A landscape with many valleys, sampled at points; each row gives a point and its height.
From any point a ball rolls to the lowest of the 4 points nearest to it. It stops when none of these is lower. Distance is the straight distance between rows; heights are no part of it.
pil h=54: 103; 145; 114; 143; 120; 118; 153; 128; 126; 138; 155; 180; 176
Tidod h=132: 143; 154; 109; 166; 125; 122; 139; 145; 116; 172; 118; 138; 139
pefiz h=573: 114; 111; 151; 96; 129; 138; 111; 102; 138; 87; 133; 119; 120
visi h=487: 131; 129; 128; 129; 100; 117; 190; 78; 129; 109; 105; 162; 164
gir h=340: 102; 119; 141; 128; 133; 109; 83; 141; 142; 147; 120; 121; 106
Dinu h=393: 128; 115; 124; 104; 136; 128; 84; 120; 132; 87; 135; 111; 127
Bobiz h=145: 126; 137; 130; 155; 133; 130; 139; 151; 125; 178; 123; 123; 110
ziz h=197: 111; 151; 106; 154; 121; 112; 140; 132; 123; 148; 148; 174; 172
Bir h=10: 146; 114; 117; 154; 146; 100; 50; 152; 136; 121; 109; 127; 101
detet h=135: 141; 147; 119; 173; 129; 125; 137; 152; 121; 179; 115; 138; 122
rezen h=508: 150; 115; 104; 125; 147; 143; 108; 113; 122; 52; 133; 107; 122
dum h=123: 139; 159; 105; 174; 122; 111; 130; 141; 118; 166; 125; 156; 154
nufi h=492: 120; 113; 138; 98; 132; 136; 96; 107; 134; 78; 133; 114; 126
keko h=151: 119; 134; 137; 161; 135; 123; 130; 151; 134; 180; 118; 126; 100
Zoz h=140: 137; 142; 120; 151; 128; 131; 147; 149; 118; 174; 124; 124; 120
Kasug h=213: 100; 125; 150; 148; 134; 111; 98; 148; 142; 162; 114; 125; 98
zun h=319: 129; 118; 115; 110; 140; 122; 76; 130; 131; 99; 133; 109; 123
rivi h=230: 144; 116; 98; 127; 150; 120; 68; 143; 134; 104; 131; 112; 113
rokoz h=172: 146; 143; 118; 133; 118; 133; 163; 140; 111; 154; 124; 124; 140
vufaz h=654: 107; 119; 150; 108; 130; 132; 124; 134; 137; 142; 138; 113; 108
Tedis h=512: 150; 118; 92; 129; 156; 135; 97; 139; 126; 78; 147; 102; 112
gabev h=497: 148; 118; 101; 120; 150; 136; 91; 132; 126; 75; 142; 103; 120
bamo h=541: 110; 116; 138; 103; 133; 123; 92; 128; 138; 116; 135; 113; 122
Nir h=33: 159; 117; 144; 112; 113; 148; 181; 104; 121; 125; 108; 126; 123
Nule h=170: 107; 128; 147; 152; 136; 121; 112; 149; 139; 172; 119; 123; 98
zot h=194: 123; 129; 137; 136; 132; 133; 141; 148; 130; 169; 127; 115; 107
lalo h=554: 151; 118; 97; 136; 160; 144; 122; 130; 125; 54; 146; 98; 107
mumig h=280: 148; 140; 124; 123; 102; 127; 177; 115; 113; 126; 114; 139; 157
lop h=333: 105; 121; 141; 138; 135; 102; 72; 141; 141; 149; 112; 126; 103
goru h=545: 122; 110; 139; 101; 133; 140; 103; 96; 136; 69; 130; 119; 127
Vide h=108: 133; 158; 102; 153; 118; 113; 144; 139; 112; 155; 132; 154; 164
mafus h=427: 96; 139; 112; 152; 127; 122; 143; 132; 131; 147; 165; 192; 170
tola h=275: 99; 125; 146; 130; 133; 118; 102; 142; 141; 158; 124; 119; 102
Zipus h=289: 153; 129; 138; 114; 114; 145; 177; 122; 118; 135; 117; 123; 127
ruzu h=446: 107; 121; 146; 120; 132; 131; 123; 142; 136; 156; 133; 113; 104
fuzu h=245: 150; 140; 126; 123; 115; 137; 170; 134; 112; 147; 121; 124; 139
Puvo h=315: 119; 118; 125; 130; 137; 103; 60; 140; 140; 128; 116; 120; 110
tudu h=143: 120; 157; 102; 163; 119; 111; 135; 132; 118; 152; 140; 169; 170
bif h=171: 110; 129; 145; 144; 132; 124; 123; 150; 133; 174; 125; 122; 100
bafop h=467: 134; 117; 153; 105; 124; 151; 161; 123; 130; 136; 129; 112; 112
moras h=614: 115; 106; 156; 99; 131; 143; 121; 90; 142; 85; 129; 120; 119
beb h=262: 129; 145; 119; 127; 107; 118; 176; 114; 118; 119; 124; 157; 172
pes h=568: 113; 115; 144; 97; 129; 135; 100; 113; 137; 93; 136; 117; 124
Tusa h=101: 122; 110; 162; 99; 127; 150; 140; 107; 139; 115; 130; 116; 108
pelo h=158: 145; 146; 114; 136; 120; 131; 159; 142; 113; 159; 123; 128; 139
doba h=244: 147; 108; 158; 108; 122; 156; 170; 97; 134; 122; 119; 122; 110
mikur h=644: 126; 122; 148; 112; 127; 144; 150; 135; 129; 148; 133; 113; 112
Lovap h=320: 138; 113; 158; 105; 123; 154; 164; 109; 133; 125; 124; 118; 109
kalef h=125: 138; 151; 115; 131; 111; 122; 167; 128; 110; 136; 126; 142; 164
Dazom h=79: 130; 156; 108; 138; 111; 116; 158; 131; 113; 138; 131; 151; 170
tob h=212: 138; 137; 128; 129; 124; 136; 157; 142; 117; 161; 127; 117; 122
zer h=502: 137; 114; 122; 110; 138; 140; 100; 105; 127; 60; 131; 111; 131
vomas h=553: 114; 115; 160; 96; 128; 142; 133; 122; 135; 125; 137; 112; 111
lizo h=465: 141; 116; 113; 112; 141; 136; 95; 119; 126; 68; 136; 108; 129
Dotu h=445: 104; 120; 136; 115; 132; 113; 82; 136; 139; 137; 130; 115; 114
Gurab h=284: 159; 128; 131; 117; 106; 138; 183; 97; 119; 120; 103; 132; 142
Dimat h=361: 121; 140; 125; 127; 104; 120; 183; 103; 126; 111; 126; 168; 176
Bopen h=256: 107; 143; 119; 133; 113; 121; 170; 118; 124; 121; 145; 174; 178
nedup h=184: 145; 117; 105; 139; 150; 111; 57; 147; 136; 114; 122; 117; 107

For each start below, name the point where the ball stops.
Puvo => Bir
gir => Dazom
visi => Dazom
mumig => Dazom
pes => Bir
moras => Bir
Dimat => pil
zot => Dazom
rivi => Bir

Call two points neighbours if one is among the 4 nearest of the other. Go from one point of each pair to the other, from neighbour to neighbour, staying as low as possible. Name the highest point that can't be avoided.
Nir and Bir => lop
Dazom and Tusa => Gurab
Nir and Tusa => doba
Dazom and pil => tudu
